Points, in no order, along strands that fork and pass close to each other.
In the rows, 128 means zero.
Points whose rows are less than 139 apart are linked; no others are. Some points are linked to none.
j_961: 138,133,133,146,184,100,141,71,95,141,98,88,105,116,113,118,146,111,58,137,174,224,87,136,145,159,97,72
j_162: 153,131,131,112,150,115,122,122,102,104,121,133,116,76,162,90,155,114,101,129,121,148,95,104,93,102,155,120
j_528: 127,121,78,84,74,101,123,193,128,107,214,129,169,102,130,97,152,151,102,100,154,120,85,154,160,74,190,131
j_408: 160,156,91,79,68,113,164,178,115,92,120,129,166,130,136,147,145,135,101,130,123,97,193,179,124,179,145,125
j_939: 127,205,82,135,117,89,154,197,83,132,146,154,154,153,144,176,111,177,121,117,111,124,112,205,132,131,120,89
j_825: 94,84,145,122,94,161,157,112,182,116,120,112,129,114,88,110,158,88,170,95,130,105,187,107,112,168,138,147
j_812: 130,163,190,120,74,127,174,117,139,101,111,136,123,123,101,95,178,103,154,185,95,137,171,64,118,163,183,163
j_715: 157,115,86,113,101,158,140,175,109,128,207,194,151,166,166,99,116,185,170,97,94,76,106,185,164,84,171,130
j_13: 81,87,192,120,103,142,147,39,201,109,86,97,139,116,77,138,155,72,128,100,138,149,177,90,100,194,128,144
j_254: 106,122,174,119,102,119,143,155,126,153,156,105,149,109,93,100,129,99,170,122,176,138,142,105,108,115,150,140
j_713: 101,102,217,104,112,147,154,41,165,85,54,115,154,141,101,149,153,100,114,148,128,145,178,66,69,179,141,150
j_219: 170,168,96,110,59,132,158,175,124,148,129,126,158,153,101,136,137,113,148,81,127,127,178,192,127,167,135,104
j_297: 84,118,141,180,114,155,148,118,166,106,163,135,137,87,158,124,141,106,131,163,97,83,126,105,123,112,116,157
j_570: 114,105,104,101,72,129,149,160,133,90,141,122,165,148,121,154,152,167,139,123,126,63,202,155,130,146,157,143
j_687: 101,106,134,146,110,165,188,130,179,86,181,131,155,135,130,119,148,138,131,201,80,81,131,119,147,125,141,199
j_272: 128,71,170,141,156,203,107,133,146,174,133,143,133,151,139,135,67,125,193,141,133,81,111,99,119,93,86,170
j_293: 99,124,82,72,97,103,109,199,94,87,207,177,157,93,163,90,149,163,120,75,136,73,103,152,166,100,209,123
j_785: 128,128,134,123,180,133,137,131,94,88,82,142,100,151,143,136,130,160,140,142,121,100,180,96,121,178,138,148
j_698: 165,143,153,125,88,147,96,98,159,79,93,139,112,147,137,131,108,126,150,167,87,66,187,121,96,162,147,149
j_171: 90,93,162,151,128,77,72,77,155,140,106,71,122,84,105,159,111,107,88,153,171,143,137,92,133,118,68,121
j_651: 141,140,55,90,116,92,91,162,139,148,146,91,141,153,108,163,98,167,89,113,147,148,118,198,132,103,113,101
j_342: 131,125,132,92,149,83,112,75,132,130,82,66,119,141,87,139,129,106,39,154,179,198,136,142,146,170,97,104
j_284: 86,125,233,150,140,138,139,85,96,150,67,128,118,126,104,156,106,85,151,152,169,129,149,48,99,151,98,148
j_518: 119,135,119,82,151,74,125,182,53,100,129,167,112,136,141,113,151,188,147,95,148,129,125,113,150,121,189,114
j_182: 93,114,212,119,136,138,159,134,124,152,118,108,152,127,93,139,107,92,162,137,188,132,146,81,119,138,115,165
j_301: 160,163,133,120,108,81,104,126,106,153,110,127,90,102,118,89,138,94,138,99,136,161,150,145,126,165,134,79
j_425: 130,71,172,98,120,138,124,46,151,75,47,97,163,145,130,177,142,126,81,152,137,145,179,89,71,146,127,155
j_319: 124,153,45,105,112,100,121,148,76,122,185,122,146,79,139,114,154,152,79,40,164,145,74,174,116,118,156,58
j_660: 143,70,159,96,136,117,113,95,108,115,59,79,164,153,112,175,130,143,89,118,189,157,155,111,90,114,115,125
j_330: 83,108,94,169,140,94,113,129,120,137,156,120,112,124,114,113,182,166,148,90,129,146,98,109,170,84,152,110
j_481: 138,168,103,172,171,108,153,111,115,132,111,125,101,114,123,104,154,96,76,145,127,201,94,136,150,163,100,98
j_771: 116,175,101,146,110,82,150,177,121,128,153,135,141,172,109,154,129,182,142,155,108,111,147,171,174,125,126,126
j_659: 134,108,132,99,64,121,144,172,140,118,193,111,176,102,108,97,157,111,146,101,164,123,122,133,125,90,177,141
j_235: 82,71,140,134,160,176,132,51,197,126,92,86,142,127,103,182,134,94,71,128,131,148,118,107,116,157,60,153
j_831: 102,130,160,181,128,132,136,140,107,179,113,144,60,116,87,96,129,95,205,101,140,149,152,108,147,170,123,113
j_782: 101,163,118,203,148,112,102,113,101,158,100,130,102,111,130,170,114,112,143,128,117,120,138,157,137,160,71,88
j_150: 141,162,146,170,145,117,165,108,88,162,77,132,152,187,116,160,150,125,127,150,135,188,129,136,117,148,103,85
j_780: 155,175,119,116,120,85,125,169,79,130,174,184,142,144,175,107,153,172,136,135,99,144,59,142,129,52,182,109
j_207: 162,166,143,105,125,89,123,148,129,106,127,133,130,151,135,143,107,142,99,196,127,142,130,133,129,107,156,157
j_723: 145,141,143,113,173,178,175,114,119,108,96,157,122,156,135,106,124,114,120,152,117,125,141,95,113,167,135,168
j_732: 126,177,70,131,120,123,129,143,130,104,146,130,113,75,173,134,126,111,81,131,88,105,125,169,128,145,116,103
j_983: 70,108,127,207,140,117,141,124,135,152,135,119,103,122,78,126,163,139,191,108,118,146,132,101,166,126,122,118
j_449: 163,117,152,119,136,166,120,62,162,163,82,104,171,184,134,152,136,75,94,133,140,189,117,127,83,123,89,117
j_232: 131,40,124,119,138,188,99,84,182,100,96,126,150,153,152,164,129,152,123,149,108,95,142,107,98,96,113,177
j_850: 163,206,94,103,101,98,126,185,95,105,163,180,114,85,188,115,123,130,115,114,76,101,116,179,134,139,161,107
j_996: 139,149,104,126,158,141,168,177,89,139,170,142,145,124,131,107,129,134,138,92,159,138,87,129,125,103,153,120
j_409: 138,109,34,82,95,133,127,165,114,99,188,116,179,109,143,118,155,167,69,74,162,130,82,158,113,79,177,116
j_692: 131,170,151,195,114,140,152,119,128,175,92,140,136,188,114,147,148,112,179,143,102,153,153,138,115,140,111,98
j_325: 158,144,111,101,55,93,86,152,177,87,171,124,109,102,128,99,124,130,127,159,93,79,174,152,156,140,158,150
j_551: 105,171,58,114,111,90,108,182,101,139,196,139,118,94,134,127,110,163,133,32,140,99,93,201,149,116,138,64
j_269: 103,124,162,210,169,127,104,74,101,163,68,120,107,132,129,185,110,117,138,136,128,137,138,95,142,144,54,88
j_603: 133,112,147,129,108,112,60,112,153,83,109,122,108,119,146,151,96,152,121,176,119,47,183,109,96,127,129,155
j_779: 126,178,150,159,106,115,134,153,116,147,134,145,88,97,121,99,124,89,178,127,115,109,154,125,130,170,132,119
j_380: 166,167,125,143,156,102,157,126,47,156,117,136,134,123,142,112,131,118,122,86,163,198,65,147,90,111,121,45
j_578: 118,66,131,129,171,206,136,134,152,160,154,137,118,112,127,94,102,109,172,86,142,109,84,95,113,96,118,162
j_701: 134,123,107,131,164,109,97,149,94,135,95,108,143,172,134,211,100,200,108,143,146,110,139,137,143,97,94,126
j_349: 146,164,152,135,135,104,80,166,135,162,137,143,92,109,150,128,60,116,160,141,129,131,103,138,125,82,111,130
j_951: 129,116,114,144,103,170,161,157,148,125,176,163,84,128,104,55,156,135,202,113,78,98,132,121,195,155,163,149
j_2: 187,136,145,105,65,112,88,119,152,126,100,129,112,155,117,101,136,126,183,134,104,120,191,126,97,135,164,123
j_900: 124,147,121,174,110,171,150,117,167,162,123,136,143,182,103,139,115,116,172,138,94,117,150,167,144,151,98,124
j_446: 166,124,188,92,126,208,165,102,143,110,81,163,131,196,118,109,119,120,155,182,105,113,169,83,101,157,161,189
j_917: 132,118,73,120,63,114,86,155,175,115,201,138,108,100,135,87,153,153,141,114,74,84,134,166,185,113,159,124
j_309: 143,184,142,143,96,92,147,82,129,149,91,109,156,153,105,145,164,70,85,158,132,181,144,157,106,166,98,95
j_205: 150,155,107,151,153,115,151,110,113,125,106,134,108,127,146,97,183,124,117,142,91,181,102,110,125,128,141,98
j_234: 155,122,174,130,147,202,102,121,147,167,109,166,101,145,152,96,83,102,179,193,97,106,109,91,106,96,111,175
j_180: 111,130,184,123,133,147,142,95,172,144,91,117,102,180,61,103,135,81,168,130,137,175,174,90,150,193,136,153
j_532: 111,92,124,115,129,86,52,122,114,103,123,111,128,89,167,174,98,162,96,140,149,62,146,119,110,90,107,136
j_916: 118,175,180,150,139,103,112,181,97,189,145,155,91,113,111,113,69,122,207,122,159,158,101,128,144,104,122,120
j_529: 91,57,144,146,146,189,143,58,204,106,97,117,152,148,121,172,149,130,124,133,94,128,131,95,122,134,101,177
j_866: 81,99,197,196,175,154,110,81,116,167,63,136,90,135,106,167,101,109,167,142,146,149,129,40,158,147,68,136
j_843: 91,109,90,124,165,78,108,146,105,115,150,98,129,128,117,145,152,192,97,112,148,128,91,120,160,92,134,123
j_379: 180,138,135,70,113,144,95,107,176,130,94,106,126,163,108,133,92,84,100,140,146,138,172,151,108,158,114,138
j_18: 189,141,126,102,82,102,123,122,141,124,108,115,124,113,121,100,169,98,135,119,114,158,175,132,107,147,169,111
j_420: 125,105,98,110,135,103,131,161,96,67,110,141,122,149,135,130,158,193,124,129,112,96,169,127,144,144,175,150
j_855: 137,54,88,100,185,191,129,120,160,104,108,110,157,150,155,150,126,151,87,122,132,118,110,131,108,102,113,169
j_581: 117,133,151,179,155,128,150,102,91,178,121,93,165,106,127,160,116,96,93,113,192,184,77,114,101,99,62,79
j_873: 149,84,117,101,84,175,171,128,193,69,152,128,156,139,123,108,143,136,119,167,76,81,166,129,149,163,159,193
j_722: 103,188,62,172,128,109,125,153,98,147,142,151,109,112,152,154,115,138,124,107,90,107,111,191,134,147,92,78
j_366: 85,93,134,155,123,106,102,101,135,126,127,84,149,96,127,183,129,139,106,148,140,92,148,116,109,103,81,120
j_216: 128,98,73,146,118,141,98,154,161,144,193,152,89,103,131,79,150,154,185,77,91,95,105,152,176,112,147,122
j_957: 181,159,101,95,81,143,155,198,124,113,178,171,140,148,166,108,120,146,155,121,77,91,129,180,157,123,172,138
j_647: 133,110,114,105,146,108,131,122,72,130,91,96,177,148,137,205,120,158,66,116,179,136,137,138,102,117,95,104
j_699: 89,48,164,123,151,128,99,32,144,121,70,69,134,95,115,178,124,106,83,111,163,134,150,92,109,153,58,116
j_609: 148,117,173,68,153,106,88,124,100,111,114,127,102,72,149,93,112,103,103,161,160,134,120,75,94,109,161,152
j_764: 144,150,162,129,173,70,88,127,81,138,102,138,90,92,153,138,69,133,115,137,152,148,114,134,128,122,98,87
j_128: 108,112,135,169,164,165,165,106,124,153,129,106,188,119,146,172,127,113,92,129,154,143,84,106,98,84,74,134
j_497: 141,133,82,86,112,127,101,135,159,139,126,76,133,137,105,149,96,120,100,122,140,123,160,176,127,149,107,122
j_92: 99,128,160,159,122,144,127,155,132,159,197,151,104,109,121,87,120,119,176,162,122,125,69,85,152,73,144,165
j_110: 134,162,94,139,179,87,74,155,96,151,151,162,57,104,167,122,69,167,143,78,110,146,60,159,161,98,124,97
j_586: 148,134,181,93,180,93,120,90,72,122,73,124,93,114,134,106,106,109,94,158,171,151,140,91,113,153,122,117
j_689: 78,83,109,134,149,168,164,113,136,114,125,97,144,114,103,145,139,120,126,73,152,109,164,118,120,170,96,122
j_863: 132,56,81,129,117,167,133,149,157,123,199,151,163,173,148,101,124,186,161,125,99,74,104,165,164,83,146,156
j_540: 143,140,136,123,165,156,120,151,140,113,136,172,89,127,172,105,81,142,144,195,85,85,109,106,143,120,126,184
j_793: 112,166,117,193,140,110,138,120,89,171,149,123,128,82,140,133,130,106,112,93,157,162,70,159,97,99,91,67
j_543: 97,84,146,138,191,197,142,98,153,152,122,113,126,110,103,124,99,72,125,95,178,151,82,86,120,132,85,163
j_100: 151,146,156,101,132,96,105,163,130,104,146,152,99,125,147,102,113,154,127,215,93,112,111,91,134,93,177,177
j_117: 90,102,106,150,173,159,158,98,138,148,126,92,125,121,87,132,126,89,113,73,179,158,110,129,132,170,89,116
j_343: 86,106,120,148,148,156,154,150,137,112,195,143,139,75,157,92,154,130,120,139,120,96,69,109,135,75,148,171
j_33: 127,97,71,123,136,169,139,139,156,115,152,126,154,157,139,142,130,167,107,133,109,102,112,156,141,89,116,153
j_385: 137,103,159,150,167,178,134,84,136,155,82,122,171,153,159,168,126,108,121,129,123,147,109,101,78,89,90,125
j_610: 117,130,57,120,154,76,104,141,108,145,138,79,105,123,95,141,131,170,92,103,151,169,102,160,159,117,114,82
j_648: 154,124,148,94,104,164,144,99,170,141,93,106,182,184,109,134,130,69,111,122,145,160,163,143,84,146,120,138
j_470: 141,120,134,103,145,136,104,62,141,117,87,102,99,89,141,103,114,52,66,119,146,145,147,139,97,189,82,107
j_194: 161,174,132,104,141,45,113,118,125,115,84,108,97,145,117,133,124,133,70,177,138,188,133,144,149,160,132,122
j_146: 112,137,114,84,131,76,121,181,59,95,176,155,125,75,149,80,156,153,131,60,167,113,95,108,141,105,209,106
j_926: 118,164,164,118,127,107,110,196,85,170,177,184,77,111,131,76,89,151,204,140,119,119,76,110,153,73,172,137
j_375: 161,159,91,148,74,182,172,140,177,143,134,138,134,169,104,121,136,98,151,114,73,118,176,182,160,195,118,121
j_268: 174,197,102,140,143,94,136,150,103,141,133,158,117,137,163,114,134,142,128,143,86,182,72,159,127,94,152,98
j_50: 143,134,192,142,103,174,178,95,162,114,102,152,161,219,98,138,136,142,161,196,93,128,158,100,122,136,150,186
j_676: 95,160,59,137,133,89,75,166,114,136,198,162,110,96,171,127,106,177,122,84,101,108,57,179,172,75,142,83
j_17: 162,119,122,114,89,165,162,148,146,97,155,151,107,113,141,68,168,129,153,137,67,85,152,109,155,155,184,162

Follow the links from the first point to the second, and from the first to the third. Name the last point that the two ways share.
j_272 / j_951 / j_780 => j_205
j_676 / j_420 / j_33 => j_528
j_319 / j_723 / j_235 => j_528
j_150 / j_723 / j_254 => j_420
j_771 / j_659 / j_301 => j_722
j_780 / j_543 / j_951 => j_205
j_254 / j_375 / j_446 => j_420

A fork is a point with three links, a tip a point with one. Leave the first point through the second and follow the links. Name the first fork or tip that comes.
j_926 / j_92 => j_325
j_825 / j_689 => j_205
j_497 / j_379 => j_380
j_983 / j_831 => j_722
j_100 / j_540 => j_701
j_309 / j_150 => j_420

Name the points in between on the shortest way along the links from the first point to the second, in order.
j_647 / j_961 => j_660 > j_425 > j_713 > j_13 > j_825 > j_689 > j_117 > j_543 > j_578 > j_272 > j_234 > j_540 > j_100 > j_207 > j_194 > j_342
j_284 / j_518 => j_182 > j_254 > j_659 > j_528 > j_293 > j_146
j_409 / j_732 => j_528 > j_659 > j_254 > j_182 > j_284 > j_866 > j_269 > j_782 > j_722
